Each row is a point on a tangle of strands that fork, close into loops and nearly touch. The rows are in no order.
Points whose rows are less than 150 apart are linked; no others are.
(584): [ -3  23   0 -16 -22  35  26   9   8   6 -10  26  36  -5 -34 -13 -11  -4
  24  27 -22  39   2 -55 -38 -12  -1 -22  -3  57  -9   9   5 -14   1 -21
 -39  16  13   4  -2  63   4  18  13   0  10 -16  25   6  25   6 -41  16
  15 -44 -29 -48 -22 -24  -8  10  -1  19  -3 -13]
(548): [ 14  12  23 -19  22 -44 -23  12 -57  14  20  -9 -46  16  18  34   3  23
  -2 -20 -19  -7   9  44   5   5  10  -9 -23 -36  10 -16  15  25  29   9
  21 -15  -4 -18 -66 -20  -7 -34  -5 -19  -4  -9 -37  -8 -17  -9  45  20
 -30  43  21   0  37   9 -36 -36  20   3  22  -8]
(745): [ -2  -4   4  16 -15   4  -1  -6  -4   3  -8   9   6  28  18 -17 -12 -16
  18  24   0  -9 -12  31   7   1   1  16  48  14   5   1   6 -20 -20 -18
  -1  11 -27  -6  -4  10 -12  -9  18 -13   1 -13  -3   9  24   8 -16   9
  16 -37  13  -2 -39  13   4  10 -29  -3   6   5]
(726): [ 25  -3  48  14 -57  17 -30   8 -11  -9  27   8   2  28  11  20  13   7
   1 -22 -13 -10 -10  11  23  -2  -1 -45  13   1 -17  -7   4  -6  -1  16
  15 -20 -14 -40 -34  12 -34 -16   3  -3 -34 -36  -1  22 -31 -15  15  31
   3 -10  16 -27  -2  23 -18 -30 -25  40  37  28]
(77): [  7  -2   7  10 -10 -41  -6 -28  15   0 -11 -12 -23   8   4  34  -5   2
  18  20  15 -36  -2  35   6   1  10   3  32  -6 -12 -16  -1  -6 -12  -7
   2 -29 -33 -15   0 -43   1 -11 -21 -34   2  10 -28 -20  -2  -1  -1  -1
  -4  37  -3  32 -24 -28   1 -20   6 -11 -30   4]
(708): [-10   3  21   2 -46   5 -14   6  22 -15  20  23  -2  -6 -28  36 -18  -3
  -8  -1 -10  35   5 -15  14 -23  -2 -18  -1  51 -16   2   1  -9 -16  27
 -18  36  10  -6 -17  34 -14  20   6 -10 -20 -22  25  -1 -16  -4 -29   9
   7  14  21 -16 -22 -19  10  22 -31  39 -43  -9]
(571): [ 18  27  22  -5 -19   5 -21 -31  -2  13  -3  -1 -12  27 -16  34 -34   0
  32 -12 -19  39   3 -13   3  -1   7  26  13  30 -42 -39  36 -40  -1 -14
   2   4  -4  11  -4  21 -19   2  -2  10  10 -48   8  -8  48   9 -24  -3
  10  28  -9  -2  -5 -35  -8  28 -11  16 -22  -8]
(751): [-17  -8 -22  -6  26  36  21  12 -21  15 -27  -5  29   1   5 -42 -14 -15
 -11   1  -4  22 -32 -24  -1  28 -16  10 -16  -2  31  11   8 -13  18 -39
  11  25   7   3  20  46   7   1  16  26  15 -10  10  22  17  17  -5 -23
  32 -17 -11  -7  -2  13  29  43 -16  -9  18 -10]
(391): [-28 -29 -18  20  22  11  10  -6   2   3 -25 -31   0  -9  42 -24  10 -30
 -10  -2  34 -26 -31   6  12 -12  -3   1  25 -42  22   9 -23  11 -16  -8
  -7 -32 -39  15  36  -7  23  17   0  20  17   7  -2  -7 -28 -13   7 -18
   8 -13  -1  40  14  36  30   7  10 -35  19  19]
(277): [ 27  11 -21 -15   4  58  18  34  -7  23  13  12  28  19 -26 -33  20  10
  -5   5   3 -10   3 -21 -23  -6 -17 -18  -3  17  39  26   7  17  33  13
  12  -7  22   1  -3   5   9 -24   1 -14 -19  -9  12  25   9   5  17  23
 -31 -61 -20 -55  -5  42  -3  -7  -7   4  33  17]
(657): [ 11  -3 -18 -25  45 -13   9 -11 -21  10 -43 -34  10  18   9 -18 -16   3
  23  -3   6   8   3  21 -15   5  -3  65   8 -19  -7  -9   3 -28  -4 -25
  21 -22 -15  19  17 -18  -8   8   2   2  21  -8  -3 -27  29  15   9 -19
  -6  13 -17   3   2  -2  20   0  16 -43 -11 -10]
(70): [ 11  12 -16 -11  21  -5  16 -15   0  12 -12 -14   7  -8   9 -16  33  20
  28  34 -19 -12  22 -21   6  29 -10  16 -24  -9  13 -13  -9 -25  -2 -13
  -5  37  30   4  -4  -8  24 -23   2  -5  27  29  13  10  61  28 -27 -32
  28   4  25  30   0 -20  -3  14  -2 -19  12 -22]
(207): [-24  -7 -21  27   9  12   0   2  -2   3 -14 -13   8 -27  31 -27  13 -38
   0  -7  32 -17   4  27  10 -10 -20  11  29 -36  12  -3  -1  -8   4  -4
  15 -45 -20  34  44 -18  31  14 -23  26  13   5   8  16 -24 -20  10  -8
 -13 -46   9  18 -16  34  57  12  22 -15  12  13]
(428): [  9 -26  20   0 -10  23  16  14  25  13 -22   9  33  13 -33  -5 -19   8
  -1  -8   3  -1 -16 -14 -25 -15 -10 -16  17  38  14   7   3   6   0 -13
  -2  -5  -7 -21   0  33 -15  32  21  -3 -24 -13 -11  -2  -9  15  -4   2
 -22 -21 -40 -21  -7  12  -5  -5   5  -4  -6  18]
(456): [-18  -9  22  -4   4 -37 -20  -6  17 -10  12   7 -26  -9  31  28   0   0
 -16   6 -14 -32  -1  -6   7   0  -1  -3 -27   3  -9   4 -22  13 -11   2
 -15  27  19  -7  -6 -18   5   2  -2 -28  10  42 -15 -30  -2  15 -14 -29
  15  65  22  33  23 -44 -43 -22   2  -8 -24 -30]
(704): [ -5  25  -8  27 -30   4  -1   1  -8 -10  56   6  -7 -19  11  14  36 -13
   2 -19   5 -15   3 -10  29  19  20 -45   2  -3 -23   7  -7  25  -3  28
   9 -21   4   4  -8 -35  14 -52 -27  24 -20 -13  -4  41 -17 -19   3  31
  -7 -20  38 -15   5  25   8 -16  -9  64  44  12]
(295): [  4   3  26   9  -4  18  -5  14 -29   7   6   2  -9  25   9   2 -13  -2
 -14 -36 -19  -8 -18  11  21   7  -7 -31  28 -16  20  10   3  20 -11  18
   9 -26 -20 -35 -17  19 -25 -23  26  24 -17 -34 -12  39 -27   3  40  36
  -7  -9  -3   0   0  36 -13 -17 -39  14  46  24]
(691): [ 10  29  22  32 -47 -11 -15 -26 -13  15  28 -17 -24  10   8  14   6   3
  20 -18   9   6   9  37   9  30  45 -41  18 -32 -53 -36  25 -11   2 -15
  21 -53   1 -33 -14 -43 -19 -32 -28   7  -3 -18 -23  27  -7 -18  11  19
   4   8  14 -11  14   0  -8  -2 -15  48  35  30]
(671): [ -3  11 -23  -3  11 -12  14 -37  10 -13  -5 -14  -7 -13   9   0  25   2
  18  36  -4 -10  15  -9   6  12 -10  25   3  -3   4 -16 -23 -23  -4   9
 -11  10  15   5   6 -34  37 -18   1 -15  29  22   8  -2  53  18 -36 -25
  31 -13  34  43  -6 -14   1  21  10 -20 -16 -15]
(124): [-18 -18   1 -43  35  -8   0  17  31 -25  -6  -1   5   2  12 -34 -10   1
 -35  28  -1 -26  -6 -12  -3 -21  -9  32   0  10  32  29 -34   8   7   3
 -16  13 -27   2  16  21   5  29  25 -30 -16   9 -14 -54 -17   0   6 -20
   7   9  -1  13  13  -5 -23 -18  11 -65 -25 -21]
(650): [-24   3 -17  -9   9  10  25 -18  19 -37 -25 -16 -13  11  -8   2  -2 -20
   3  19   0  20 -28 -41 -12 -23  15  24  19  29   1  -6 -17 -18 -13  -2
 -30  -3 -30  24   7  25  19  13  23 -11  -9  -8  19 -30  16  12 -52  -4
  23 -16   4  12   1 -13  10  40  12 -28 -38  16]
(292): [  8  12  -8  13  13 -33 -10 -12 -12  -5  22 -26   0 -31  18  -3  29   5
  -4  -2  -4 -13  25  31   1  29   9   3 -21 -50  -6   1  -5  20   6   6
  19 -10  24   8  11 -47   3 -26 -11  20  15  23 -21  16  13  -6  30  -2
 -18   8   4  14  30  10   9 -20  22   4  21  -6]
(291): [ 26  31 -24 -35  14  -1   7  20 -15  10  24  25  16   3 -32 -29   4  12
   9  28  -7  29  22 -12 -33  -2  -3  42 -28  33  12   3  28 -11  27 -11
   9  32  23  35  -8  20   0 -13  -2   3 -14 -14   5   0  50 -10   2   7
 -15 -45 -23 -49 -16   2 -11   1   9   2   2  -8]
(13): [-25 -25   9  42  -1 -23  -8  16  18 -15  25  19 -35 -22   6  51   3  -3
 -27 -36   6   3  -8   1  12   1  32 -38 -40 -27 -20 -15  -9  26  -8  12
 -15   7  35 -18   0 -35 -13  -6   8  19   5  39 -27 -12 -47 -20  22   9
  -6  57  -9  12  48 -46 -26 -32  13  25  -2  15]
(326): [ 20   0 -20 -12  24  13   8  11  19  13  -3 -11  27  -9  22 -50  39   9
  -4  20  10 -34  21   9   3  -1 -32  13   2 -31  61  13 -17  37  -3   5
   4  12  13   6   6 -21  20  -4  13  -9   8  33 -16   3   5  10  38 -13
 -15 -27 -12  18  -7  34 -11 -29  -5 -44  23   1]
(159): [  7  12  15 -26  11 -32 -31  28   1   2  44  11 -15 -13  19   8  21  24
 -35   4 -17 -30  21   6  -1 -18 -18  -8 -34  -3  18   9 -15  47  14  30
   9  30  13   5 -39 -23  17 -10 -12 -37 -23  34 -21   5 -31  -3  19  11
 -24  29  38  -7   8  13 -36 -43   0   5 -16  -8]
(716): [-11   5  15   2   4 -45 -18   1   5  11  10  -2 -16   0  46   5   9   4
  -5  22 -15 -40   4   5  22  21   6 -17  -5  -6   5   2 -23  22  -9 -10
  -3  28  11 -20 -34 -20   5 -21  10 -21  21  40 -26  -1   1  25 -11 -15
  21  50  40  29   3 -16 -41 -20 -13   8  -3 -27]
(511): [  2  25  21   4  -4 -18 -23  -5 -60  14  26  -9 -44  15   9  44  -8  16
  15 -29  -3  26   2  46  18  12  46 -31 -14 -41 -28 -26  32  -1  13   2
  20 -38  -8 -28 -47 -16 -27 -36 -24  -7 -13 -24 -27  13 -30 -25  33  33
 -15  20  28 -15  44   2 -26 -25  11  36  28   3]
(681): [-21 -28 -10  16  23   2  13 -26  -9 -23 -24 -25   3 -18  19 -13  -1 -12
 -14 -14  12 -13 -27  -1   2  13   3   5  -9 -37   2  16 -25   2 -13  -1
  -1  -7   0   0  46 -10   2  23   3  20  20  19   8 -17  -5   4  -5 -26
  22  21  -5  35  36  13  15  15  17 -26  11  -8]
(628): [-10 -33  15  -4  -2  11   7  20  31  -5 -13  23  17   1 -36   4 -20  14
 -22  -9   9  -8  -2  -6  -6 -27  -9  -7   1  33  19  14  -5  18  -2  14
  -5  13 -13 -12   8  23  -9  38   6  -4 -37  -6  -3 -10 -32   2   6  12
 -30   3 -29  -7  -7   2   7 -14   9  -9 -35  13]
(413): [ -6 -11 -32  -9  11  30  -1  12 -23  -6  -6   4  27 -26 -19  -4  -3   7
 -25 -42   6  11 -10 -31  -1  -3 -13  -8 -32  -4   5  25   6  20  26  20
  25   3  26   3  26  13   2   7 -12  42 -26 -16  34  28 -18   9  25   2
 -21  -7 -28 -13  27  22  34  10  17   5  14   3]
(390): [-33  -8 -14   7 -38  53  37   4  22   6 -22  16  21  -2 -13 -18   0 -26
   4  33   6  30 -10 -35 -30 -25   1 -24  28  40 -13  27 -12  -8   5 -11
 -36   7  -7  20   3  43  19  42   2  -7  12  -6  46 -11   0   0 -50  16
  13 -71   1 -29 -32   2  22  40  -5  11  -3  -5]
(43): [ 23  27 -39 -27  31   5  27  21   2  13  -1  11  21   1  -3 -49  18   0
  23  28   0  27  28  16 -25   3 -13  67 -12   3  21 -13  13 -23  20 -32
   8  22  20  46   2   5  21  -4   3  -7  12  19   0 -21  55 -16   7  -7
 -11 -67 -26 -19 -32  13   7  -5  11 -21 -10  -4]
(667): [ 14 -32  20  35 -48  26   1 -20  35  -1 -24  -5   4  15  -9  -5   6 -30
  17   4  21 -11 -16  17  -7 -14 -16 -22  53  -8 -27 -19  -9 -37 -13 -13
 -11 -39 -40  11  14  -6 -10  47 -14  -3   6   1  23  -1  -5 -21 -32 -11
  19 -49 -12 -10 -23  17  22  32  10   0   7  33]
(47): [ 15   3  17  -7 -22  28  23  21  19  12 -13  21  39  12 -34  -8  -9  11
  14  13 -18  12  -8 -37 -40 -14  -7 -27   9  55   8   5   5  -4  -1 -26
 -23   5  14 -18 -11  44  -2  14  24 -13  -8 -10  -4   3  18  20 -28   4
 -10 -31 -33 -43 -21  -4 -23  -2  -4   7  -1   6]
(535): [ 37  25  12 -17   0 -40 -11   8  -6  15   2   7  -8  37  19  -9  -4   9
  20  24 -13 -21  17  54  -7 -10 -20  42  27  16   3  -7  27  -5  -2 -21
  26  -3 -24  -1 -48 -16  -8 -17   2 -41  -9  -2 -33 -19  14   0  33  18
 -26  -3   1   6 -41  -8 -22 -30 -22 -18  -6   0]
(804): [-27 -18 -13 -22  49  22  33  15  -3   9 -24  -8  24  13   4 -50 -20  -7
   2  20   7  20 -26 -33  -7  15  -7  31  -7   8  38   5 -13 -12   2 -37
  -7  15  -2   4  11  44  14  12  27   6  17  -3  -5 -28  18  17 -18 -20
  27 -24 -12   4   9   7   9  25   8 -35  14  -7]
(236): [  2 -17 -14  19   9 -34   7 -38  17 -10 -17 -32 -23 -10   9   8   8   2
  10  15  28 -36   0  30   3   8  23  -2  17 -42 -18  -7 -14  -2 -11  -6
  -7 -44 -32 -10  31 -66   5 -10 -17 -17  20  23 -26 -22  -8 -18  18  -4
   5  40 -16  37   4 -25   0 -21  23 -28 -14   0]
(398): [ -7   7 -23  13   0  35  15   7 -23  11 -16   1  21 -13  16 -32  18 -11
  -5   8  -5   0 -29 -23   7  29 -16 -19  -9 -11  30  12   5  -6  15 -24
   6  32  11   2  15  28  16 -26   5  29  23   6  19  53  20  13  -9 -25
  35 -16  16   2 -19  16  30  40 -33   6  28  -3]
(327): [ 22   4   0 -30  43 -15   8  11  -3  29 -12  -9   6  24   7 -35  12  29
  24  31 -21 -21  24 -13   8  36 -10  32 -19   1  23  -9  -7 -10   1 -22
   0  38  11  -4 -19  18   4 -21  20   1  23   9  -4 -16  46  29  -6 -26
  14  23  12  15   5 -15 -27  -5 -11 -32  24 -24]
(7): [ -4  -3 -44  -1 -15  25  -2   6 -16 -23   6  13  19 -39 -26  30  12   6
 -13 -56   3  25 -18 -47   2  -1   2 -37 -51   7 -10  32   3  21  18  39
  -2   5  48  -2  17   0   8 -13 -27  30 -18  -2  53  25 -11   5  12   0
 -11  20 -19 -10  43  -4  33  17  10  27   9  -5]
(192): [ -9  20 -11  34   2 -21   1 -18 -15   0  15 -24  -7 -33  24 -12  14 -11
  -5  -7   1  -2  14  39  12  35  11  -7   7 -44 -19 -11   0  -1   6 -16
  15 -34  13   3  33 -48  11 -37 -11  41  22   9 -15  38  11  -5  19  -4
  -1   4  16  12   9   8  18   7   5  14  19   3]
(369): [ 10   9  15   5 -21 -33 -12  -6   9  -1   3   8  -6  19  32  -3   2  -5
  23  31   0 -32   5  51  13  -7  -7  20  46  18   0  -3   8  -9 -18 -10
  15  -5 -30 -11 -30 -26  -3 -16  -2 -45 -11  11 -22  -1   9   1   6  13
  -5 -15  24  17 -51  -3 -12 -24 -21  -5 -10   3]
(188): [  5   5  10 -12 -47  10 -31  33   1  -8  36  24  -3  -1 -27  39  -6  10
  -6 -13 -10  28   5 -21  12 -23   2 -29 -19  45 -13   8   3   0   6  36
  -4  31  15 -13 -38  27 -11  -1   1 -24 -35 -25  26  12 -22  -5 -11  16
  -9  10  32 -44  -2  -7  -3   2 -25  54 -18  -8]
(271): [-17 -17 -11  14  12   4  19 -40 -13 -28 -25 -11   1 -22  -3  11 -18   1
   3 -39   0  13 -29 -16 -10  12  -2   5 -33 -24 -10   4  -2 -15 -20  -5
  -3  -3  27   0  38 -18  10  20  -3  23  19  17  18 -15   6  15 -21 -30
  30  41 -17  32  37 -14   9  35  18 -12  -4  -7]
(754): [  1  -7 -18  -3  -3  47 -13  13 -22   5  -4  -3  17 -11 -13  -6 -14 -12
 -32 -45   7  11 -10 -13  17   4 -11 -19  -6   6 -11  24  10  14  30  21
  18 -15   0   6  14  39 -11  10  -7  48 -25 -46  35  41 -36  -9  34  19
 -19 -32 -20 -21  10  26  29   8 -12  24  25   5]
(103): [  8  16   5   0 -15  16  -4 -23 -10  10 -11  -2   7  31  -5   3 -26 -14
  26   5 -14  28 -14   5  -8  12   5  31  21  21 -29 -20  27 -46   2 -33
  11   6 -18  14  11  21 -19   3  11   9   7 -39   9   9  50   6 -26  -4
  23 -14 -11 -15 -21 -12   0  24 -21   6  -4 -13]
(301): [ -5  -7 -17 -12  11   4  15 -14  19 -22 -19  -4  -2   8 -18  -3 -11 -25
  11  14  14  21  -4 -10 -26 -22  11  45  19  23 -13 -13   0 -32   1  -1
   5 -13 -31  37  22   6   7  32  -1 -17 -16  -5  18 -27  21  -9 -30   3
  -2 -50 -19 -10 -10  -3  30  23  31 -22 -36   6]
(753): [-27 -40   7  -7  24  -2  -3  11  21 -27   2  14   5 -11  -5   0 -19   9
 -44  -7   2 -15  -5  -9  10 -23 -10  -1  -9   4  19  26 -23  27  -8  29
 -14  30 -12 -11  18  13  -3  32  12   2 -25   5  -2 -21 -39  -3  17  -1
 -10  27  -9  21  11   2   2 -20  11 -25 -26  -8]
(313): [  0   6 -11 -11   0 -11 -19  34  -8  -9  35  16  -4 -23   1  31  23  21
 -23   0  -5  -7  13 -42   1 -21   3 -39 -42   4  10  17 -19  37  -1  40
  -6  39  42  -6 -28 -24  20 -20  -6 -31 -11  36  12  12 -22  19  -7   8
  -9  29  45 -17  20  -4 -19 -16   3  33  -5 -14]
(682): [ 24  44 -14 -33  30  -4  25  17  -3  10  17  27  16 -14 -29 -24  16  36
  25  56 -15  30  38 -57 -20 -17  -5  27 -26  38  11 -17  23 -15   4 -18
 -20  35  27  28 -12  25  24 -15   3  -5  12  19   8  -1  47  12 -23  10
  -5 -15   6 -23 -14 -34 -22  -8  17 -16  -3  -4]
(296): [-16   3 -31 -17  18  16  27   2   5  -5 -16  13  15  -6  -5 -31  -1 -31
  15  12   9  40   4  -7 -31 -11  -1  58   3  12  -1  -8   9 -34  31 -28
  23  -9  -5  50  25  12  25  29 -12  -6  -3   4  23 -17  38 -10 -21  -6
  -5 -76 -20 -25 -22   2  38  22  30 -16 -22 -12]
(66): [-14 -10 -23   1  -1  -8 -10  10  -3 -22  25  19   8 -36 -11  20  14  22
 -17 -11  -5   7  11 -47  -2 -12  -1 -30 -46   7   5  30 -19  30 -10  51
 -17  45  50   0   1 -17  11  -4  -6   1  -2  28  31   2  -5  20  -5  -8
   6  26  14   1  30 -20   4   8   5  17   4 -23]
(349): [-25 -10   0 -31  49   2  14  35   8  -3  -3   8  11  16  -4 -41 -36  -6
 -26  39   1   2 -10  -9  -3  -1 -10  26  18  30  45  19 -23   0  -1 -18
 -28  14 -15   2   9  40   6  12  41 -14   2  -5 -23 -41  -8   3  -4   3
  10 -25 -11  -6 -11   3 -26   4   3 -35 -10  -6]
(607): [-30 -26  12  35  -5 -25 -16 -13  33 -33  26  13 -29 -27  18  31   1 -13
 -28 -11   3 -18  -5  -5   7   0  16 -23 -40 -16 -18   3 -25  15  -6  17
 -23  16  29 -10  16 -36   0  12   5  -9  15  54 -17 -41 -18 -12   0 -12
  18  58   2  26  37 -50 -38 -24  11  -1 -15 -21]
(778): [-29  -4  -1   8 -13  19  24 -38  21 -49 -18  -6 -19   2 -16  27  -5 -20
 -16  -2   2  16 -34 -39  -1 -22  10 -15   6  17  12  12 -18   2 -32  16
 -43   9  -7   6   6  19  20  16  13  -1   4   0  34 -25 -12   1 -51  -7
  38  19  12  29  -4  -2  13  56  -9 -13 -43  13]
(386): [ 17   9   9 -25  38 -20  -9  22 -27  30   5  -3  -8  36   3 -20 -13  23
  10  19 -25   1   8   2   4  27  -6  37  -5   8  18 -10  15 -10   8 -22
   2  34  -5  -5 -35  21 -10 -34  26   6  11 -27 -17   3  40  19  11  -1
   5  27   9  -7  -2  -8 -25   2 -19  -8  20 -20]
(34): [-17  15 -11  44 -11   7   1 -16  -2  -2  -2 -10  -2 -32   7 -16   4 -34
  -4 -12  27  -7   7  33  12   7 -10 -10  25 -26 -17  -8  11 -19  11  -6
  14 -56 -14  18  59 -22  18   6 -34  42  11  -2   8  37 -17 -23  -1  -9
   1 -32  13   5 -23  16  45  27  13  16   6  17]
(172): [  5 -16  -9  -1  21   3  10 -18  -9  17 -58 -42  11  17  -3 -15 -12   0
  32 -13  32  -9  -3  32 -26  -7   9  30  20 -32 -14 -14  11 -25 -16 -16
  21 -68 -35   2  27 -26 -11  26 -25  -2  17  18  -5   3 -14  -2  11 -14
  -9   1 -26  -1 -14  10  32 -10  23 -34 -12  13]
(107): [  8  -4   3  11  16 -45  -9 -24   8  -8   4 -27  -8 -19  32  -6  20  -1
   0   6  -2 -28  30  40   5  23  13   9 -13 -57 -12  12 -14  26   1  11
  15 -16  -4  -2  15 -40  -9   2   1   2  28  31 -32 -21  -1 -21  40  -3
 -10  30  -4  30  31  -7 -12 -46  20 -32  12 -25]
(82): [ 17  -2 -11   3  14  33  17  19   6  23  -2   3  23  14   1 -34  17  -3
   0 -10  16 -21   8  11 -17 -11 -33   1  22 -11  45   8   8  32   4   2
  18 -20   3   9   7  -7  10   0   4   2 -15   4 -11  20  -4   5  36  13
 -39 -55 -35 -14 -16  47   3 -17  -7 -22  30  28]
(289): [  1   4   9  13   3  24  -1   8 -29  -3  -2   0  -5 -10   1  15 -11  -9
 -29 -56  -2   2 -11   2  29  13   7 -34   3 -21 -10  16   1  21 -13  18
  -2 -29 -13 -12   5  31 -24  -6   7  62 -11 -40   4  45 -54 -17  32  26
  -7  -7 -15  10  10  34   9 -10 -26  26  41  19]
(570): [-14 -11  22  29  -9 -34 -12   4  -3   6   7   9 -44  -8 -10  49 -17  11
  -9 -30   8   4   5  32  17  14  40 -27  -7 -31 -28 -31   6  13 -14   3
  -7 -15   3 -29  -3 -21 -27  -2 -10   8   1  14 -33   0 -47 -20  25  17
  -8  60  -9  16  26 -34  -9 -24  10  28 -25  20]
(563): [ 25   6  13 -49  30 -49 -11  14  -1  21  -7  -4 -18  28  25 -20  -8  11
  -6  21 -29 -25  17  43   4   0 -35  45  14   1  14  11  -4  13  15 -14
  14  -6 -34   2 -33  -7  -7 -11  11 -30  16  -1 -37 -44  -2  -2  41  -4
 -13  46  -5  24 -16 -19 -31 -37 -10 -55  -9 -28]
(55): [ -2 -25  18  29 -59  42  10 -21  40  -1 -14   9  19  -5 -17   2  10 -21
   4   4   9   1 -10 -13  -6 -20 -19 -41  34  20 -19   6 -14 -11  -7   6
 -20  -5 -18  11   8  13  -4  40 -13   5   2 -10  38   4  -9  -7 -39  -1
  11 -42  -6 -15 -24  13  28  38  -6  19   2  22]
(578): [  8  17  16  24 -45  -9 -16 -11  -5   2  44  -1  -9  -1  10  30  18   4
  17  -2   7 -15  -3   3  12   9  23 -47   7   2 -13 -17  13  14  -1  12
  16  -8  14 -24 -28 -34   0 -34 -20 -15 -21  -3 -16  25  -1  -2  -9  18
  -7  -6  36 -13  -3  12  -5 -12 -10  58  17  20]
(532): [ 25  17  -2 -26  -7  -5 -20  18 -17   4  37  21  -3   6 -28  10   4  23
  -4  14  -8  17  17  -4 -14 -19   0  18 -23  33   7   7  26   3  18  23
  15  35  11  12 -29   7  -5 -18  -4 -14 -34 -24   0   8  18   3   3  11
 -21 -13  10 -39  -2   5  -9  -7   3  20  -5  -8]
(2): [  1   9  23 -15  16 -23 -14   6 -14  22 -10   8 -25  28   8  26 -24  20
  20  -5 -22  11   2 -14  11   2  -4  28   5  29 -15 -32  21 -10  -6 -20
  -7  20   1  -4 -26  14 -12 -20   0   3  14 -28 -13 -25  30  29 -15 -10
 -11  74   7  16   4 -34 -19  10 -10   2 -14 -15]
(689): [-24 -10   5  13 -22  11   5 -13  21 -34   5  14  -7 -13 -23  36 -19 -12
 -24  -4   1  29 -11 -21  18 -15   8 -20   3  29  -1  17 -10   7 -28  30
 -31  34   7  -2   0  21  -4  19   2   3  -1  -5  31 -11 -20  -6 -35   2
  20  20  17  11 -16  -4  21  39 -21  23 -42  -6]
(444): [ 16 -29   6  18 -15  15   1 -16  17  13 -44 -25   8  22  -9  -9  -5 -20
  26 -10  31 -11 -12  29 -18 -10  -1   6  47 -18 -25 -22   5 -36 -16 -20
  10 -60 -47   3  21  -7 -17  40 -18  -8  10   7   5   5 -13 -11 -12 -11
   4 -26 -24  -7 -17  17  27   9  16 -16   1  25]
(86): [ 15  10  33  -3 -37 -17 -44 -20 -15  15   2  -4 -32  13 -29  50 -39  12
  18 -29   5  38  12  25  13  10  25   4  -7  -4 -54 -39  32 -37  -3   6
   2 -11   5 -18 -13  14 -46  16 -12   6   1 -46   2   6 -12 -15   0  -6
  10  37  -5   0   5 -28 -11  15 -13  40 -21   5]
(820): [ 19  13  -2 -16  15 -16  -8  12  18  -3  27   1  10 -15  19 -25  43  20
 -28  16 -14 -43  36   0   2 -10 -17   1 -28 -25  35  26 -18  56  13  41
   6  30  21   4  -8 -23  12   0   4 -18  -8  37 -10  -8 -15   0  36   0
 -18  11   9   8   8  23 -33 -48   6 -20   9 -12]
(367): [  9  -5  27  19 -34  -9 -19 -11  -6   6  -9   0 -22   1 -32  52 -25  16
   5 -43   8  29  -1  18  20  15  32 -28 -10 -21 -33 -27  14 -11 -13  11
  -7 -13  14 -32  -2  12 -45  15  -6  16   2 -19   1  17 -39 -19   1  -3
  -3  43 -17   6  17 -10  -1   6  -7  35 -21  21]

A fork is a point with three links, a tip a point with one. Leave the first point through the second and follow the links. Name the first fork or tip that comes.
(671), (70): (571)
(689), (778): (291)
(271), (681): (369)
(667), (55): (398)
(428), (47): (657)
(295), (289): (277)
(86), (367): (716)
(313), (66): (578)
(369), (77): (271)

A piece is all that can be reached along the links. How many separate loops has the piece of each point below (a circle has one, a figure eight two, a Y none), and how many tips (points with one link)?
(456): loops 0, tips 4
(444): loops 0, tips 2
(726): loops 0, tips 3
(188): loops 1, tips 1

A tip is a point with one link. Name the tips that can be reached along the links from each point below, in the order of the rows.
(391): (671), (716), (271), (563)
(7): (548), (277), (704)
(628): (657), (398)
(291): (682)

Name the points in between on the shortest way along the links from the first point to the second, in order.
(367), (34): (86) > (571) > (103) > (745) > (369) > (77) > (236) > (107) > (292) > (192)
(172), (628): (444) > (667) > (55) > (390) > (584) > (47) > (428)
(289), (159): (754) > (413) > (7) > (66) > (313)
(398), (47): (751) > (804) > (349) > (124) > (753) > (628) > (428)
(650), (682): (301) > (296) > (43) > (291)
(7), (691): (413) > (754) > (289) > (295) > (726) > (578)
